Points, in no order, along strands that fork and pass close to each other.
In the rows, zero is written as 128.
Two points are linked if the straight distance between their rows is under 108. Some points are linked to none.
q619: [183  88 155 110 124  80  87 137 143 114 133 148 122 116 121 126  81 150
  64 165 114  96  98  71  87]
q7: [105 106 120 104 141 108  71 113 102 159 141 191 112 126 123 119 138  97
 149 189 109  86  93 130 140]
q441: [133 201 131 164 122 152 200 208  94 106 139 104 151 113 126 202 159 157
 179 135 157 161 188 173 198]
q811: [145 125 110 106 153  99  79  98 147 117 132 142 109 130 137 105 102 100
 105 195 157 106 114 100  86]
q927: [108 112 113 120 112 202 148 117 123 144 140  97 122 141 156 104 175 113
 142 178 178 124  99 127 110]
q970: [109 157 166 146  73 150 172 138 117 139 121 117 162 137  99 160 147 141
 148 112 170 116 149 141 126]
q936: [ 94 120  63 100 142 151 133  95 101 182 103 155 124 122 147 144 163 119
 191 153 111 135 105 106 161]
q311: [ 78 141 137 160 121 119 165 135 110 139  59  74 152 118 117 149 147 144
 123  85 140 187 161 148 149]
q844: [113 108 136 104 140 170 160 173 121  57 124 118 132  91 142 136 135 157
 149 115 168 123 105 141 136]
q494: [ 55 124  98 145 116 168 115 118 117 151  92  64 144 121 117 176 151 135
 163 169 180 173 141 112 184]
q924: [150 169 161 160 111 147 133 139 142 113 109 142 136 167 143 128 105 145
  78 148 151 126 167 184  96]
q658: [148  54  92 102 154 134 106 137 175 110 153 168  63  91 181 110 106 145
  94 181  64 136  86  57 125]
q352: [ 32 120  79 129 106 150 128 141 132 146  99  66 133  99 148 169 157 117
 186 169 145 144 136 136 189]
q932: [ 80 157  93 145 109 128 106 143 140 176 121  79 130 139 112 140 137 122
 133 188 176 102 156 148 123]
q132: [126 180 102 157 122 124 164 169 111 183  95  92 161 160 102 157 143 136
 134  98  92 142 167 140 154]
q937: [119 148 145 160  91 118 145 117 124 151  61 103 127 176 109 120 116 127
 139 116 137 146 202 141 101]
q278: [100 129 148 146 112  91 137 129 117 132  67 137  95 156 100 103 117  97
 128 136 114 110 173 137 113]
q38: [134 148 134 131 108 153 146  79 105 133 142  95 146 187 115 121 137 140
 122 117 132 150 142 149 135]
q635: [141 133 121 105 161 168 131 145 150 120 137 102 137 152 102 108 162 177
 130 156 189 104 135 150 133]
q102: [ 55 118 160 140  89 100 114 143 100 136  86 131 136 102 106 154 126 124
 168 146 166 112 129 156 145]
q490: [100 145  91 156 158  48 139 175 158 119 114 137 105  64  98 135 105 125
 120 116 105  63 177 143 175]
q84: [187 104 194 136 109 123  77 139 104 122 168 127 125 150 126  90 107 124
  83 127 122 128 128 119  58]
q166: [ 70 169  85 135 143  84 142 172 126 104 150 117  72 100 122 120 129 114
 111 140 102 111 174 139 128]
q579: [ 82 151  96 113 128 119 122  87 169 145 130 100 132 144 120 151 120 107
 145 148 161 152 120 108 109]
q495: [ 78 135  91 139 153  88 143  92 123 168 126 146 118 107 123 135 151  70
 105 110  72 146 107  87 163]
q326: [143 149 180 129 114 114 125 126 110 123 104 165 123 168  94  94 120 163
 137  98 118 129 183 145 101]
q98: [122 125 159 111 130 141 118 138 158  61 113 140 121 147 127 115  92 129
 122 123 148 140 131 145  96]
q297: [153 122 136 110 144 107 134 152 131  93 137 139 116 124  93  96 105 162
 129  67  88 126 149  84  97]
q39: [136 138 161 123  96 159 167 112 142 107 135 102 140 156 138 110 154 138
 100 143 182  99 132 154 101]
q726: [ 92 151  90 145 142  63 128 160 129 146  89 137 125 117  87 150 107 107
 128 142  94  68 164 151 167]
q357: [ 91 103 137 159  72 151 112  78 113 144  82  55 147 165 117 156 125 103
 150 122 134 198 152  95 131]
q501: [123  65  78 124 147  89 126 131 167 118 109 137  91  72 170  93 115 104
  81 171 122  61  89 104 137]
q46: [169  98 137 132 135  75  96  59 146 172 145 138 109 139 125  95 126  65
 125 119 102 124 114  75 115]
q150: [126 117 105 111 164 116 120 135 138 153 126 136 131 124 129 113 137 118
  67 139 133 102  84 158 133]
q366: [111 143 132 115 155 134 165 182 108  66 115 132 146  92 132 159 108 127
 134  96 135 137 105 159 129]
q703: [141 123 149 132 127 149 110  86 112 150 143 127 190 150 109 146 130 123
 110 106 169 153  73 150 142]
q972: [121  82 126 109 143  98  70 136 120 122 152 205 106  75 151 126 115 105
 131 182 101  66  76 124 153]
q398: [120 137 103 126 169 106 164 198  75 147 120 119 137 124 109 133 152 100
 138  88  81 116 111 129 132]
q851: [193  78 122 109 164 129  91  38 139 184 127 191 108 144 191 108 142 109
 189 158 116 170 118 117 109]
q191: [146 160 106 182 109 130 176 126 114 115 112 103 124 145 127 118  83 101
  92  57  83 152 164 138  98]
q758: [138 127 130 144 120 110 111  88 140 112 157 109  99 158 130  92  98  78
  88 111 107 144 136 110  82]
q946: [154 140 126 107 122 166 160  99 120  84 134 101 134 189 114 108 121 132
 148  86 109 142 137 140 138]
q157: [122 117 142  82 136 167 134 159 153  43 154 119 121  97 146 129 109 177
 114 105 134 144 100 109 106]
q465: [115 178 163 160  90 134 187 172 119 114  90 147 132 130 145 143 146 154
 151  86 116 141 186 171 125]
q325: [122 114 110 117 116 202 182  74 107 115 139  97 134 128 159 108 159 130
 146 120 183 141  89 115 120]
q971: [136 157 127 183 129 123 132 122 134 131  75 116 133 170  97 112  85 131
 146  79 119 182 190 140 114]
q470: [160 118  88 129  99 147  87  62 107 168 188 109 128 147 121 101 100  80
 151  60  88 143  88 117 133]
q378: [130 100 124 137 137 112  98  51 109 173 108 124 119 118 152  84 139  89
 157 145 169 176 108  87  81]
q977: [120  96 159 107 133 147  97 130 169  76 143 141 123 118 149 127 105 141
 104 130 142 140  79 122 105]
q801: [180 180 128 151 162 134 134 165 149  91 149 160 123 146 129 107 103 179
  74  91  88 146 168 152 106]
q413: [124 127 106 108 129 126 154  88 109 145  76 102 166 140 106 130 115 136
 115 119 168 129  98 130 110]
q77: [130  95 127 138 104 207 164  85  80 165 134 135 146 149 122 139 183 119
 188 162 167 115  82 102 163]
q182: [143  64  86  86 160 133 128 165 128  91 138 159  83  87 156 123 109 149
 126 152  63 113  79  62 131]
q967: [127 193 120 183  94 137 180 189 123 164  65 107 174 109 146 202 148 175
 169 140 138 133 192 175 191]
q247: [115 126 153 101 122 108 125 142 120 113 105 149 101 144  95  97 128 124
 153  95  97 114 159 112 100]
q270: [150 130 185 113  98 135 124 146 157 110 125 133 125 145 153 112 138 160
  80 156 156 103 140 174  99]
q993: [118 121 179 114 112 139  95 129 140 159 147 131 147 161 128 145 158 107
 139 178 169 114 106 164 143]
q710: [ 77 105 121 105 118 153 153  98  95 144  99 132 125  98 153 110 185 139
 172 138 173 133 100 129 144]
q30: [190  80 122  96 131 103  81  82 140 100 182 134 108 136 126  91  86 160
  62 113  72 145 101  67 121]
q588: [143 111 112 143 168  77 118 136 177 144 101 132 124 112 116 107 112 103
  58 141 144  85 116 133 115]
q702: [ 63 157 111 104 119 152 139 112 104 117 139 131 123 147 146 166 151 104
 143 142 100 159 112 151 170]
q128: [ 90 113 121 147  79 150 101  54  89 153 132  90 153 148 119 137 117 105
 172 104 130 210 130  96 139]
q770: [ 97 139 133 146  97 148 158 124  98 141 111 100 145 128 110 155 167 172
 151 172 191  85 150 169 197]
q964: [155 202 129 150 129 148 198 213  90  93 154 134 169 120 127 179 134 163
 152 102 132 154 159 172 147]
q962: [109 109 175 133 151  80  71 115 156 139 129 164 104 133 125 126 118  59
 119 171 129 124 113 128 123]
q559: [127 135  96 120 164 138 143 147 105 129 143 110 135 145 107 119 127  96
 124  91  91 140 111 115 130]
q895: [127  90 136 143 169  94 140 170 140  81 139 166 100  72 110 115 109 116
  56 111  85  98 123  90 145]
q723: [107 147 154 140  99 137  84  66 135 143 156 114 135 194 110 156 118  80
 152 128 119 176 133 131 142]
q759: [152 115 152 105 146 176 157 195 116  86 143 112 156 120 104 128 140 177
 147 101 153 121 107 130 124]
q516: [102 172 108 136 118 138 121 168 149 135 135 119 135 127 118 140 118 155
 122 162 168  82 157 176 124]
q957: [122 100  88 104 162 150 113  92 157 154 125 174 113 116 192 117 156 104
 137 148 115 142  83 127 122]
q268: [114 133 142 110 139 123 118 166 167 121 132 145 136 130 111 156 118  97
 125 109 110 104  87 131 133]
q890: [121 129 149 100 113 167 161 168 109  86 134 115 120 124 119 122 174 175
 153 151 165  68 140 168 170]
q666: [137 100 148 114 131  97 127 130 156 113 126 172 126 125 124 141  99  78
  80 124  82  89  83 111 134]
q5: [129  98 141 105 137  98  89  83 143 105 153 197 102  89 167 124 110 102
 120 156 131 129  89  68  94]
q87: [119 160 132 114 125 136 174 186  69 119 112 119 139 122 118 133 167 179
 167 134 131  88 172 168 176]
q402: [133 135 137 150 140  96 151 137 104 107  91 141 143 139  89 128  98 111
 138  49  87 142 136 136 127]
q53: [152  79 123 101 154 133  76 116 167 113 157 145  73 133 155  85 121 128
 103 169  97 142  97  75  98]
q719: [173  49 155 107 125 149  82  68 153 105 149 151 125 116 164  95 102 133
 149  83 121 172  69 109 106]
q872: [181  74 126  83 158 157  95  78 138 169 127 195 133 127 184 131 164 158
 181 186 164 114  86 130 132]
q837: [185  80 118  81 155 135  87  72 143 147 137 184  90 130 197  97 149 125
 157 177 105 139 112  87  84]
q712: [181 152 151 140 112 150 134 142 161 175 146 106 159 184 100 116 143 154
 130  92 129 120 148 157 103]
q18: [102 123 106 116  95 155 178  87  85 139  72  88 168 137 126 161 132 123
 149 131 162 136  94 120 160]
q595: [ 70 103  84 112 164  87 100 162 169 103 136 134  98  59 136 108 123 129
 173 137 118  74 121 165 171]
q149: [106 192  96 176 141 107 145 203 129 147 121 133 140  78 154 147 127 167
 118 134 121 106 172 216 158]
q776: [182  70 160 104 125 183  98  83 166 122 161 127 144 149 153 104 137 135
 177 102 151 160  83 113 122]
q4: [193 125 159 118 118  95  59  28 123 137 185 118 129 165 141 117 100  86
 120 129 126 147 115 120 119]
q815: [148  98 121  93 151 157 125 159 104 110 133 117 149 113 107 100 118 173
 137 110 148 114  89  89  88]
q925: [ 90 128 138 132 143  95  86 134 117 164 124 166 106 149  91 135 134  90
 128 159 105 122 134 126 155]
q374: [166  97 147 175 117 101 117 102 127  97 151 132 113 127 110  76  92  89
  74  60 102 137 139 104  90]
q613: [167 104 162 125 137  78  94 161 152 120 160 159 122 104  90 134 100 187
  50 116  94 113 122  74 114]
q867: [166 147 161 132 127 126 140 202 158  98 130 161 147 103 131 157 111 211
  92  92 101 114 134 139 113]
q15: [ 82 130  96 121 119 109 153 198  92 136 105  83 122  94 127 138 130 114
 179 132 122  83 140 157 149]
q892: [123 123 131 118  75 155 101  33  95 151 170 130 146 138 125 143 126 102
 186 103 141 178  97 101 139]
q448: [152  57 142 113 152 118  95 105 179 108 135 140 108 106 149  90 112 136
 111  83  97 162  71  81 120]
q521: [113 140 131 146 137 124 117 140 119  82 127 145 118 123 111 123  81 109
 102 131 141 114 134 114  86]
q133: [144  85 123 133 150  68 118 133 187 125 133 124  97  71 137 110 112 104
  51 169 140  69 107  94 121]
q69: [206  58 140  96 150 152  63  87 155 131 174 156  84 146 192  99 127 120
 134 162  97 163  93  90  88]
q623: [118 163 146 181 104 165 186 141 147 143  87  72 158 144 104 187 174 181
 151 119 164 157 195 133 210]
q203: [165 151 133 185 154 101 132 224 168 135 107 183 117  78 134 129 105 160
  89 120  88  80 156 154 126]
q354: [126 121  94 120 155 165 113  94 112 138 145 114 130 153 111 113 124 101
 159 112 120 162  97 109 125]
q881: [ 94 134 119 104 102 127 135 110  99 160 140 139 138 125 128 135 144 105
 142 128 136 112  86 111 112]
q797: [138 112 123 136 149  83 128  92 176 152 132 129 106 126 112  91 138  65
  94  90  84 117 127  82 125]
q385: [117 110 174  89 119 144 126 134  99  95 115 155 143 121 126 122 156 175
 132 157 168  89 108 166 159]
q293: [ 79 116  74 107 123 154 117  74 113 165 102 136 126 120 146 147 169 141
 199 205 164 131 123 126 180]
q205: [101 154 142 109 111 134 153 141 101 141 137 118 155 121 114 144 163 140
 132  91 134 118 104 144 133]
q224: [162 100 132  94 159 143  98  46 153 171 133 169 126 129 174 117 171 133
 201 159 164 158 108 112 119]
q572: [187  52 153 145 176 121  80 132 161 120 146 159 115 140 100 101  82 107
  91 117  86 128  90  84 131]
q752: [ 89 174  92 159 112 116 132 177 115 176  72  86 160 142 105 192 141 159
 143 145  92 159 203 130 169]
q310: [150  90 135 120 112 166 144  81  83 119 120 120 145 139 156 104 120 117
 132 125 163 137  70 112  93]
q60: [174  37 149  72 131 108  90 136 154 137 101 148  98 117 161  97 125 159
 125 170 115 101  77  80 110]
q634: [134  98 152 105 144 159  83 133 144 151 151 148 124 133 161 120 170 123
 120 182 146 112  77 157 134]
q425: [ 93 159  86 146 145  59 159 189  97 143  87 115 115 107  94 164 130 111
 141 122  73 120 166 148 179]
q344: [103 158  85 148 155  86 158 152 146  90 149 137  94  83 124 141 112  92
  62 145  98  88 150 119 137]
q363: [ 75 185  98 150 122 103 164 190  97 122 111 103  89  98 132 132 141 142
 131 127 115 141 206 162 122]
q530: [109 190 118 160 125  87 166 161 152  87 124 153 105  97 134 152  93 110
  76 108  98 122 178 127 108]
q866: [114 132 159  91 122 162 113  74 122  91 173 158 126 155 149 118 146 136
 123 121 114 156  99 146 148]
q985: [129  77  87 101 162 136  96 154 122 130 135 151  97  87 147  97 134 138
 128 162 117  91  84  84  99]
q773: [174 130 147 156 130 141 106  65 106 138 152  93 171 148 118 107 116 136
  92  85 175 173 109 170 125]
q557: [147 152 143 140 128 155 147 153 114 120 158 127 172 149 111 162 112 121
  96  72  95 140  91 164 131]
q237: [ 48 119  79 129 106 120 136 160 129 148  80  79 115 105 132 146 129  91
 193 151 133 106 128 133 146]
q449: [ 99 117 103 114 123 128 129  83 118 165  79 100 142 144 128 139 141 139
 154 190 180 117 134 144 169]
q684: [118 141 154 101  72 133 120  76 160 142 169  99 134 160 157 131 144  88
 132 131 159 133 103 114  91]
q291: [ 90  96 107 122 152  93 113 102 130 121 138 200  87  57 140 107 130  96
 122 145 116 110 102  81 122]
q512: [144 161 163 166 102 156 213 161  81  94 101 107 154 125 125 155 139 154
 165  74 147 170 180 150 132]
q185: [ 86 126  66 113 145 127 150 104  98 160 113 128 124 111 149 144 146  88
 164 109  92 165 105  86 147]
q161: [164 145 163 142 102 104 112  93  98 136 138 143 147 155 102  91 111 154
 110  56 106 144 163 146 106]
q75: [131 140 111  76 102 144 121 133 147 138 167 110 137 134 131 121 146 148
 115 158 159  81 107 118  99]
q947: [ 73 131 117 112 111 151 166 115  74 132 124  99 133 100 119 138 194 167
 172 155 177 111 123 127 194]
q238: [143 117 151 163 149  94 109 153 133  91 134 170  97 119  90 123  78  99
  77 170 119  87 150 100 105]
q177: [169 185 152 153 122 174 178 179  92 111 158 128 175 154 122 165 130 145
 124  73 105 149 146 166 130]
q661: [164 145 163 133 107 140 159 178 191 154 123 114 148 148 130 124 142 149
 109  89 140 104 130 158  90]
q390: [ 97 128  80 136 152  62 104 163 187 103 132 122 113  74 117 116  85 143
 140 143 122  53 162 170 157]
q545: [111 184  90 107 135  95 175 203  86 108 122 105 113 100 125 135 134 148
 158 114 125 112 187 133 111]
q825: [135 115 146 131  98 186 175 116  95 136 138 104 151 151 112 142 174 133
 152 160 187  72  94 124 166]
q992: [117  98 125 113 118  89 100 145 159 100 151 177 111  89 125 141  98 108
 112 164  88  55  89 103 151]
q883: [176 107 144  99 128 180 116  92 141 106 153 113 149 177 120  96 115 149
 148 107 144 135 114 124 113]
q399: [140 149 103  97 161 124 136 168 111 119 131 121 133 119  85 114 111 168
 156  90 130 113 134  99  96]
q44: [151 131 145 124 166 120 116 131 154 131 128 134 141 140 109 111 131 148
  76  92 142 129 122 158 115]
q215: [187 100 141  68 137 140  86  81 133 128 147 138 143 162 132 112 125 153
 136 157 140 129  95 103 112]
q730: [ 86 165 114 102 131 158 160 154  89 104 158 109 145 127 129 189 148 121
 167 139 134 131 110 150 185]
q796: [143 189 104 183 127  95 150 213 139 122 102 189 106  53 163 134 104 149
 127 129  93  78 188 166 129]
q933: [ 86 155 142 157 117 108 163 143 152 141  73  98 131 128 122 148 126  95
 110  84 125 147 146 146 121]
q708: [ 74 135 162 153  87 103  99 122 106 172  79 119 133 135  94 161 123 109
 164 161 158 138 161 120 125]
q100: [158 147 154 129  84 173 176 105 102 125 127 105 144 184 131 114 136 151
  82 110 139 112 144 160 103]
q852: [121 204 114 176 102 137 175 187 142 139 111 126 160 116 148 180 141 167
 140 144 150 108 175 206 170]
q445: [174 174 139 175  92 150 147 144  98 121 172 123 155 155 123 125 107 136
 119  33  94 156 165 171 123]
q525: [134 181  77 157 134 115 179 210 108 118 100 112 119 108 119 141 102 124
 123 110 120 111 176 119  83]
q351: [137 103 140 127  99 137 150  52  98 124  76 102 148 156 136 109 116  99
 130 115 162 146 106 136 107]
q281: [150 183 118 157 164 137 130 172 148 110 112 148 126 139 135 124  99 154
  80 141 127 122 169 176 103]
q637: [123 144 142 131  60 169 177  78  92 151 123  89 165 167 111 168 153 127
 142 153 178 118 100 112 158]
q504: [ 84 135 135 174  85 179 153 152 120 150 101  55 142 153 101 184 187 161
 161 167 165 140 178 125 204]
q426: [ 81 155 149 137  81 170 165 116 117 113 139  85 136 131 113 156 143 128
 165 118 184 159 137 118 130]
q54: [101  95 118 117 140 176 120 152 128 140 140 116 131 116 144 105 164 130
 146 183 170  88  93 167 142]
q717: [171 132 142 174 106 131 116 151 137 106 168 134 112 122 121  90  87 128
  85  42  83 138 160 128  63]
q271: [ 96 186 111 183  97 134 149 163 119 161  70  95 164 109 135 202 142 191
 128 143 131 177 211 150 179]
q456: [ 79 154 113 142 136 102 151 156  92 113 103 117 147  82 113 164 110 123
 107 113 160 131 128 148 123]
q915: [127  80 126  88 121 163 119 107 101 132 141 154 125  85 182 111 167 158
 121 165 165 109  70 115 100]
q997: [141 165 161 119 111 133 160 204 148 109 108 155 141 107 140 147 141 178
 136  88 109 103 161 163 122]
q921: [137 150 126 111 140 114  93  91 155 130 140 102 117 155 127 108 120 105
 126 173 175 144 139 130  93]
q415: [136 109  81  97 143 184 123  64 103 186 136 174 122 164 156 126 169 133
 185 170 117 154 115 129 147]
q973: [144 103 130 100 132 181 118  43 112 130 153 169 135 155 162 117 146 130
 161 142 112 157  89 133 148]
q696: [116 197 128 153 105 172 186 160 128 130 164  84 138 150 127 143 164 152
 115 110 154 146 172 152 120]
q561: [123 171 113 125 155 171 147 153 131 113 152  92 135 148 112 117 154 157
 115 118 164 140 152 160 109]
q941: [ 71 140 146 126 120 136 108 101 125 106 126 132 105 167 123 148 117  76
 138 146 101 171 130 139 138]
q104: [114 107 114 123 102 181 135  87  69 171 115 124 152 174 120 141 143  97
 181 152 117 139  99 114 144]
q560: [167  59 163 120 153  93  90 107 166 108 153 156  78 107 146  70 122 107
  74 155 102 135 115  52 106]
q250: [212  76 159 128 126  89  59  64 115 132 178 114 115 122 132  65  92 122
 104  95 129 138 109  93  87]
q147: [178 120 117 118 149 106  73  71 146 131 169 130 110 143 133 119  79  72
 136 166 146 138 104  63  74]
q422: [109 144 145  87 136 101 107 174 186  92 144 160 120 112 120 163 125 142
 125 116  84  84 126 139 137]
q884: [130 126 155  82 101 111 104 100 157 149 173 119 116 123 161 109 166 126
 111 161 150 116  95 114  84]
q375: [122 153  98 137 164  93 170 182  92 151  94 107 145 140  91 167 139 102
 135  84  81 161 145 136 165]
q2: [124 170 116  90 124 129 110 158 152 106 170 134 122 126 124 141 122 171
 101 157 156  94 140 137  98]
q558: [120 176 116 146 111  86 129 133 134 171 125 130 128 146 111 137 134 118
  94 151 127 111 161 142  99]
q186: [177 110 184 125 122 121  95  69 130 142 140 121 172 143 141 124 129 120
 118 139 190 142  61 143 117]
q447: [177  66 172  94 130  91  68 148 169 125 130 132  97 119 150 117  97 133
 103 189 125  95  88  95  94]
q506: [103 167 115  95 132 123 199 168  87  88 119  83 132 105 124 140 153 154
 181 100 144 146 166 132 133]
q568: [111  84  77  98 155 170 118 106 179 144 130 185 105  92 201 134 166 144
 187 158 137 120  91 153 142]
q212: [101 103 143 103 118 132 127  72 128 147 119 123 113 122 157  83 172 113
 147 132 161 160 116 122 111]
q571: [ 90 129 108 106 156 142 157 138 144 139  99  89 121 144 132 114 166 118
 157 118 131 134 136 142 151]
q842: [162 123 151 159 110 131 101  76  75 137 138 118 144 168 104  90 100 124
  95  71 119 167 134 180 126]
q169: [151 118 126 175 178  90 147 196 173  98 116 164 110  87 110 122 108 133
  44 119  89  86 153 126 143]
q167: [ 92 149  90 109 174 105 137 132 177 141 117 105 104 138 112 107 160 116
 115 111 109 139 133 136 140]
q228: [ 91 131 125 131  87 185 141  99  47 154 116  90 142 182 102 158 172 126
 172 157 121 159 140  96 172]
q643: [159  94 140 113 158 122 101 104 174 116 161 123 141 135 119 102 113 139
  99  65 116 155  89 128 126]
q32: [133  82 100  79 156 166 108 135 181 112 130 157 136 101 169 138 133 169
 169 171 155 110  68 129 144]
q520: [125 156 127 113 136  92 131 210 153  88 123 150 114  92 131 136 117 170
 141 119  90  76 159 167 138]
q342: [213  77 191 103 121  98  63  92 103 122 160 123 129 142 143  89 105 131
 100 147 123 128  98  89  77]
q953: [115 128 183 113 109  96  86 135 152 131 145 151 113 142 141 137 131  88
 125 184 148  91 117 159 115]
q891: [157 139 137 176 152 103 118 122 156 153 117 133 130 155 107  94 112 119
  70  94 122 138 155 141 101]
q873: [ 98 158  96 138 113  89 103 109 118 170 112  97 121 159 115 137 128  94
  86 196 144 123 149 123 112]
q137: [106 172 119 160 114 140 175 130 116 139  67  93 152 133 110 154 144 178
 146 121 160 162 190 154 161]
q612: [117 132 119 158 108 132 138  85  99 103 116 104 113 152 122  98  86  81
 114  92 111 165 145 119  97]
q289: [ 74 108 118 151  95 142 116  93  96 154  75  69 165 138 118 171 139 138
 119 166 146 189 148 106 154]
q822: [143 122 145  73 137 118  96 169 162  93 151 153 107 146 119 127 117 173
  89 143  76  93 128 117 128]
q95: [100 130 135 108  96 129 118  63  97 142 128 145 155 122 128 167 128 108
 175 120 153 148  88  97 118]
q393: [148 184 132 175 129  96 135 138 144 161 118 149 134 137 109 144 121 132
  91  90 110 139 167 141 113]
q479: [ 42 139 114 136 105 107 142 130  81 111  92 112 140  73 127 183 116 114
 154 147 155 144 128 138 147]
q481: [ 85 184 128 154 124 135 167 158 157 110 123  99 128 129 138 168 125 115
 110  84 127 176 154 169 135]
q768: [112 128 132 126 151  94 160 186 110  84  81 146 131 106 103 149  96 107
 147  94  99 108 123 146 139]
q480: [179  56 155 143 160 103 112  76 151 114 172 158  80 120 127  66 103  62
  90 142  83 120 145  36 130]
q300: [172  69 127 147 196 128  85 103 161 150 132 167 109 134 139 103 116  75
 123 135 106 150  77  99 131]
q663: [101 145  96 123 133 102 167 206  90 138  98  87 135 110 123 129 141 159
 179 140 113  78 179 195 180]
q72: [127 119 124 101 155 129 111 167 141  58 112 128 108  98 127 100 108 194
  83 151 149 112 145 143 105]
q329: [161 181 131 164 113 140 158 147 142 175 105 128 151 176 119 133 131 147
 123  89  93 131 171 160 122]
q523: [122  93 101 140 177 131 115  91 151 157  98 157 119 135 144 114 133  70
 119 146 108 137  83 118 140]
q651: [ 75  99 130 152  97 108  98  93  97 165  54 105 142 133 124 160 126  91
 148 180 154 162 135 103 132]
q563: [154 204 111 180 127 126 182 215 101 121 126 141 126  90 148 140 105 125
 120  82 100 140 174 141  90]
q986: [143  80 116  99 160 124 100 123 100 130 117 152 127 108 116  82 118 129
 144 138 141 112  86  79  86]
q13: [199  94 134 105 149 126  65  40 117 137 159 159 141 153 157 107 102 118
 129 144 121 150  74 108 114]
q76: [162 122 158 142 103 154 103 149 128 100 184 123 129 146 117 104 106 153
  82  90 110 142 129 129  69]
q319: [138 150 121 124 133 146 209 134  70 101 121  87 166 126 105 149 135 154
 185  72 154 158 144 123 153]
q222: [ 82 166 145 156 111 141 153 116 123 101 143 104 140 122 135 150 121 121
 125  77 162 193 138 144 117]
q854: [177  72 149 150 174 108 102 148 159  88 139 175 108 127  72 110  70 115
  72 148  99  99 137  62 135]
q636: [134 108 117  82 167 183 117 128 185 114 146 122 130 139 130 113 155 158
 156 155 178 117  94 118 141]
q301: [ 91 142 116 157 130  74 141  86 160 168 135 125 103 123 108 126 136  61
  82 109  87 140 147  80 142]
q83: [136 111  96 124 148 144  88  63 154 142 173 129 122 131 140 115 109  83
 145 123 137 172  91  89  95]
q383: [165 197 119 198 103 135 186 163 104 132 131 133 139 130 144 131 104 122
 120  54  71 164 182 143  99]
q810: [117 133 139 124 147 103 131 195 153  70 106 151  91  89 130 117 102 167
 103 122 126 101 170 149  97]
q382: [ 90 134 136 109 100 124 118 107 121 151 113 120 140 142 121 143 147 145
 174 193 182  67 129 165 179]
q482: [ 92 100 116 139 183  88 115 142 121 127 149 178  95  62 106 100 137  91
  87 134 100  92 117  86 154]
q720: [108 161 132 146 139 163 179 189  92 107 150 101 166 128 100 199 156 139
 173 128 162 139 138 172 196]
q396: [105 156 113 139 114 102 187 209  94 141  89  71 135 109 125 171 171 149
 186 118 123 141 192 171 190]
q264: [183  91 119 110  87 161  81  59 152 146 205 119 132 138 157 105 116  97
 148  75 104 154  75 117 117]
q89: [209  49 150 149 137  88  86  52 121 117 166 147 114 111 131  64  86  94
  71  89  94 144 107  92 133]
q288: [188 125 178 141 113 119 105 184 148 115 163 150 135 123 107 139  98 199
  56  97  65 127 126 112 107]
q138: [159 115 133 131 109  88  88  29 119 162 136 110 136 163 122 104  99  66
 145 110 122 151 127 104 116]
q606: [129 205 123 171 108 101 149 169 139 120 106 195  99  98 150 131  98 136
 101 139 106 100 206 140  98]
q969: [ 87 124  87 102 173  91 114 139 175 115 116 138  92  93 138 106 140 115
 116 140 115 104 122 126 150]
q713: [117 202 137 187  82 187 181 174 101 154 136  93 140 150 124 171 164 161
 151 145 133 146 204 141 147]
q978: [171 112 154 108  70 156 104  53 147 146 193  89 138 164 145 119 133  83
 159 100 149 140 101 121 112]
q457: [161  85 141  59 148 131  74 130 136 108 151 167 123 162 124 113 127 170
 123 152  84 125  91 106 135]

A fork is a point with three links, a tip a point with one. Leave the first point through the second and follow the links. Name the first fork or tip that comes.
q264, q978 -> q393
q422, q268 -> q228
q634, q993 -> q422
q128, q892 -> q137
q977, q98 -> q713
q363, q166 -> q5
q89, q250 -> q383
q933, q481 -> q289
q215, q13 -> q936

A fork is a point with three links. Follow the links from the first point to the second and name the forks in between, in order.
q76, q150 -> q383 q545 q997 q520 q422 q215 q883 q44
q465, q719 -> q997 q520 q422 q215 q883
q936, q932 -> q215 q883 q44 q393
q228, q448 -> q422 q215 q883
q215, q166 -> q422 q520 q997 q545
q713, q128 -> q844 q366 q289
q150, q666 -> q44 q883 q215 q422
q161, q854 -> q247 q815 q844
